A landscape with many valleys, sampled at points; each row gives a point and its height.
A ball rolls from a point to the lowest of its 2 nearest points, and stops where none of them is lower. Distance is the straight distance between rows; heights are no part of it.
pozo height 338: [ -3  -3  25 -20 -23  17  33  28 -40   2  -9  40  -3  -5 -17   0   8   9
  23  -2]
babif height 23: [ 12  -7 -14   6  -5  -7   6 -14 -18  -7 -11 -15  32  26  35  26  10 -15
  -7 -10]
geb height 259: [ -9   0 -21  -3  -9  -4   4  -7   4  29 -19   0  20 -19  41 -15   4 -25
 -13   3]
todu height 281: [-19   3 -33   3   4  -5   3  -9  -3   7 -18 -13  17 -13  44  -2  17 -19
 -24  -2]
refo height 317: [  0  29  -8   0  -6   4 -16  -5  25   5  14 -19  14   2  17  18 -14  17
  -6  16]
mib height 439: [  4  24   6  13  -2  13 -10   7  21   7  14  23 -17  13 -21 -10 -18   2
  13  36]
gen height 183: [  5   1  -9 -13 -15   3   6  -7  11  11 -31  22  10 -18  32 -12  -6  18
   7  29]
vinu height 423: [ 18 -28 -18 -28   2 -14  18  -5  -9  10  -3  11  -8 -39   6  10  20  18
   6   5]
fenof height 239: [-27  10  -6   2   8   0 -16 -10  21  -4   7 -30   6 -18  19  -2   0  -6
 -38 -16]
fetu height 349: [ 15   1 -18  31   3  17  -4  -4  21   2  16   5   4  20  -7  -1 -13  10
   4  17]
neb height 250: [  8  -3  -9  14 -10  -5   1 -19  19 -17 -11   3   1  12  -4  -6  12  -1
   0  23]
gogir height 402: [-12  20  -2   6  28 -14  15   4   6   5  23   9 -18  31 -38   3 -15  15
  12   1]
kal height 480: [ -3 -13 -18   5  -2 -18   7 -15 -11 -30 -15 -15   1   2   3  14  18 -10
 -21 -28]
les height 136: [ -1 -16 -11   1  12 -10  14  -3 -19 -11  17   0 -19  -5 -29 -12  35   5
  -9 -15]
Gika height 449: [ -4 -13 -25 -27  26  -2  15 -18  22   5  -3 -14  -7 -34   2  18   4   5
 -10 -23]
zera height 201: [  5 -32   8  12 -12   2  10  -6   0   3 -15  12   1  -6  10 -16   3  -8
   6  -4]
punir height 326: [ -9  -4   1  18  24 -24  -6   6  -4  -6  16   5 -16  19 -38   4  -6   5
   7   9]
tet height 454: [ -3  31   0   7  13   7  10   4  12  15  23  21 -27  24 -30   0 -18  14
  13  17]
kedo height 135: [ 14  -3  11  15  -9 -10  -7  -4 -19  -9 -14 -12  26  31  28   9 -11 -11
   7  -7]
gumoz height 358: [ -4  41  -2  -9 -18  23 -10   7  18   3  26 -16  17   4  -9  15 -21  23
  -3  11]
Duzu height 609: [ -8  38  11 -15  -2  48   7  13  -4   4   8  13   5   6 -22  -4 -12   5
  16   1]
por height 161: [ -1 -23   8  10   6   0   5  -8  11   2  -1  -2  -6   2  12 -10  -6  -9
   5 -15]
nofo height 321: [ 27  -1  -8  -6  13  -5 -18  -7  16  -7  -5  -8 -19   4 -17   0   9 -34
   6   3]
ris height 190: [ -3 -19   1   1  14  -1   6  12 -28   6  21  10  -7  -1 -38 -14  37  -5
  -1 -16]
lonu height 396: [ 11   9  -1  25   0  12 -12  10   7  -4   7  13   1  31 -10  -7 -26   5
   9  19]
bemi height 604: [ -7  37  16  -7  -3  58  -8  16   4   8  14  10  13   6  -6  -6 -36  10
  17   8]
poto height 110: [  8   0 -17   0   1   3  -5  -1  -2  -7  -6 -22  36   4  22  14  23 -14
 -14 -13]
veka height 211: [-13  -2  -5   9   5   6  -5 -10   7  -2   6 -28   5  -8   2   0   5  -6
 -25 -25]
Let height 379: [-11  39   4 -26 -14  33  -8   4  23  10   6 -12  24  -6   6   1 -20  20
  11  12]
kulav height 466: [ -1  -8  14  32  16   1  -1  18 -10  10   6  10  -1  19 -29 -16 -21   6
  21  -9]
gudug height 315: [ -9   2  26 -17  -8   7  28  25 -37  11 -10  35  -8   3 -31 -14  21 -10
  24  -9]
binom height 290: [ 16   5   8   0   0  -5 -22   0   8 -11 -10 -18   7  12 -14 -10  14 -31
   1   2]
zan height 509: [-26 -12 -19  24   9  -6 -12  -6  15 -30   0  -2  -7  -3   4  31 -18   5
 -37   1]
Fom height 206: [-18 -26   8   2   1 -10  12 -15   4   3  -3 -10 -13 -15  10 -17   2 -11
 -13 -42]
Kof height 494: [-10 -18  19  32  15  -4 -12  13 -13  -4   8   4  -4   4 -25 -31  -7   6
   9 -13]
katal height 240: [  7 -28   2  -1 -11 -16  25  -6  -6   2   1  -2 -16 -21  -9 -17   8  -4
  -8 -34]
nur height 596: [ -5  29  16  16 -13  40 -13  15   8   3  11   4  28  21   2   9 -38   5
  10  17]
lutos height 578: [ -7  17  -7  21 -17 -18 -22   0  13 -17  23 -16  -3  18   9  18 -34  10
 -18   9]
mevu height 276: [ -4  -1  -1  25  24 -18 -10   1  -9 -23   6   4 -10  17 -39 -16  11   8
   4  14]
Nulob height 214: [  6 -14 -14 -23 -18 -11   3  -3  14  24 -39  22  15 -32  31 -26   3   4
   6  26]
lezu height 302: [-24   4 -43   5   0  -3  23 -19  -6   1 -16 -14   0 -14  38  -4   9 -19
 -32 -25]
tov height 238: [  6 -14  -5 -20 -12  -5   0  -2   8  26 -24   6   8 -34  34 -28   7 -15
 -11   1]
bire height 459: [  3 -18 -14 -24   5  -7  24 -21   9  -2  -8 -14  -1 -18  -1  15  13   0
   2 -22]
pemal height 233: [ -9 -18  18   0  19  -6  10  18 -16  19  10  14 -13   4 -29 -10  23  -8
  10 -16]
pur height 39: [ 13  -5  -9   8   4 -12  10 -19  -6 -28   5  -6 -20   4 -19 -14  25   3
  -4  -7]
sog height 164: [ 13   0  -8   1   6   5 -12   0   1  -1  11 -26  17   5   9   9  14  -3
 -16 -19]
numav height 563: [-10  16  26  27 -15  10 -26   9 -12 -16  12   5   5  18  13 -13 -20  26
  -1  14]
kele height 552: [-14   6  -1  46   0 -15 -21  -1   4 -22  19 -14  -8  11   1   6 -29  13
 -26  13]
feben height 265: [ -3  -9  20 -14  13   0   1   9  -4  20   6   8 -11   1 -11  11  -2  -1
  26   7]
Sol height 204: [  8   0  14 -13  -1   3  -7   0  -2   8 -18 -11  25  14  24  16  -6 -11
  14   5]
pader height 137: [-11   1   0 -22  28 -21   3  -2  -6   4  16  -4 -25 -10  -7  34  12   7
   4   6]
musef height 222: [  2   3  -9  -1  -8   0  10 -22  21   2 -19   9   5  -8  22  -9  12  11
   0  24]
tesi height 400: [  0  31  12 -54   0  30   0  15  -4  19  -8   5   1 -26  -5 -16  -7  10
  27   3]
zunu height 470: [  3 -24 -21  -4  -7 -18  28 -23 -10 -22 -11  -7  -6  -3   7  14  20  -2
  -7 -18]
Tora height 277: [-18  21 -17  -4  -7  -4 -13  -5  21   3  14 -23  10 -14  21  12  -3  16
 -31  13]
veno height 437: [  8 -18 -27 -39  21 -13   9 -13   3  12  -5  -3 -15 -37  14  16  -3  17
  -2  -3]
Rasud height 493: [ -8 -10 -23   6  16  -2   3 -15   5 -32  -8  -8  -8  -5   3  18  11   1
 -27  -6]
zov height 581: [-10  19  17  22 -17  10 -14  14  -3 -14   9  -6  21  30   1  15 -32  20
   4  21]
Nalep height 264: [ 11 -11   1  -2 -11  -3 -14   2   2  -8 -16 -12  16  -1   4 -20  20 -38
 -11 -10]
pasu height 296: [ 13   1  25 -21  -2   3  -3  10 -16   7  -5   9  -8   2  -8   6   7  -5
  28   0]
tuni height 515: [ -6 -16  25  29   6  -5 -29   6  -1   1   8  -5  -9  10  -8 -14 -21   2
  -3   1]
Milis height 390: [ 34  -4  -1 -38 -17  -6  10  19  -8  18  -8  21 -13 -23  -8  -6  24  -4
   7   3]
Taz height 176: [  9   0 -11  29   2 -15  -5 -14   1 -26  -3  -4  -3  20 -17 -13   5   5
   0  10]
led height 531: [-17  -7  30  20  -4 -14 -23  -4  -3   4   2  -4  -5   7  26 -13 -21   0
  -6   0]
gapab height 291: [ -4 -13   1   8  17 -21  -4 -15  20 -16   0  -6 -28   5 -10  31 -18  -6
   1  19]
dum height 373: [ 30 -11   8 -22 -22  13  10  29 -23  11  -3  26   1 -20  -7   0  27   1
   8   5]
mup height 356: [  7   7  14 -35 -23  26  18  28 -39   2 -16  33   7 -19 -14   1  15   0
  16  10]
sevut height 324: [ -3  -9 -34   2  -8 -12  27 -27   7  -5 -19  -2  -8 -12  31  -6   1 -24
 -20 -32]
lovi height 529: [-20  -2 -14  33   7 -14 -13 -13  10 -28  19 -17  -2   7  -5  13 -12  21
 -33   4]
Vanu height 408: [ 22 -26  -7 -19 -13 -14  20   3   0   3 -13  17 -15 -32   0  -4  24  -5
  -1   1]
Dira height 598: [ -4   8  -7  13 -13 -28 -19   0  15 -17   4 -21   6  19  10  31 -25 -13
 -15  17]
dapil height 294: [19  9 -9 12  5 17  5 -3 12 14 19 -1  9  7  8  7 -8  8  7  4]
dit height 224: [ -9  -7  13  -2  20 -27  -8   4  -7 -10   3  -8 -29   5 -17  33   1 -13
   4  11]
vemap height 545: [ -6   7  28  23 -21  -2 -15  -6 -13  -3   2   5  -4  10  42 -13 -18  13
  -4   5]
pelos height 237: [  6  -7  10 -13 -18   1   1  -5  -4   6 -11   1  18  -7   2 -17  22  -6
   4 -12]
Sazu height 213: [ -2 -14  11  -1  17  -6   1  -4  -7   7  11  -5 -12  -2  -1   8  -3   0
   5 -18]
rem height 236: [ 8  6  8 -4 -6 18  5 -3  8 14 -9  2 22  9 13  3 -8 -7 23  1]
tenop height 392: [ -1  23   9 -44   2  19  -2  12  11  26  -1  -9  15 -21  -2  -5 -19  20
  23   1]
buza height 325: [ 15  31  25 -32 -13  11 -12  14 -30  -7  -7   3  -9   2  -8  -9  19 -11
  14  -6]
Bufo height 279: [ -1  -3  12 -13   8  -6  27  23 -17  21   4  31 -13   6 -33  -6  30  -5
  19  -8]
Vakit height 431: [ 11  -4  14  22  12  22 -15  18  -1   6   5  16   3  18 -13  -5 -13  -6
  15   6]

For each start below, name the point where the ball stops.
tet -> Taz
todu -> gen
kele -> pur
Milis -> pur
bire -> pur
gumoz -> babif
kulav -> babif
binom -> por
buza -> por

Call two points neighbours if one is among the 2 nearest of the other. Go from one point of each pair to the other, from neighbour to neighbour, staying as low as possible. Name the highest point that can't be avoided.
babif, Taz -> tet
Taz, gen -> neb
pader, por -> Sazu
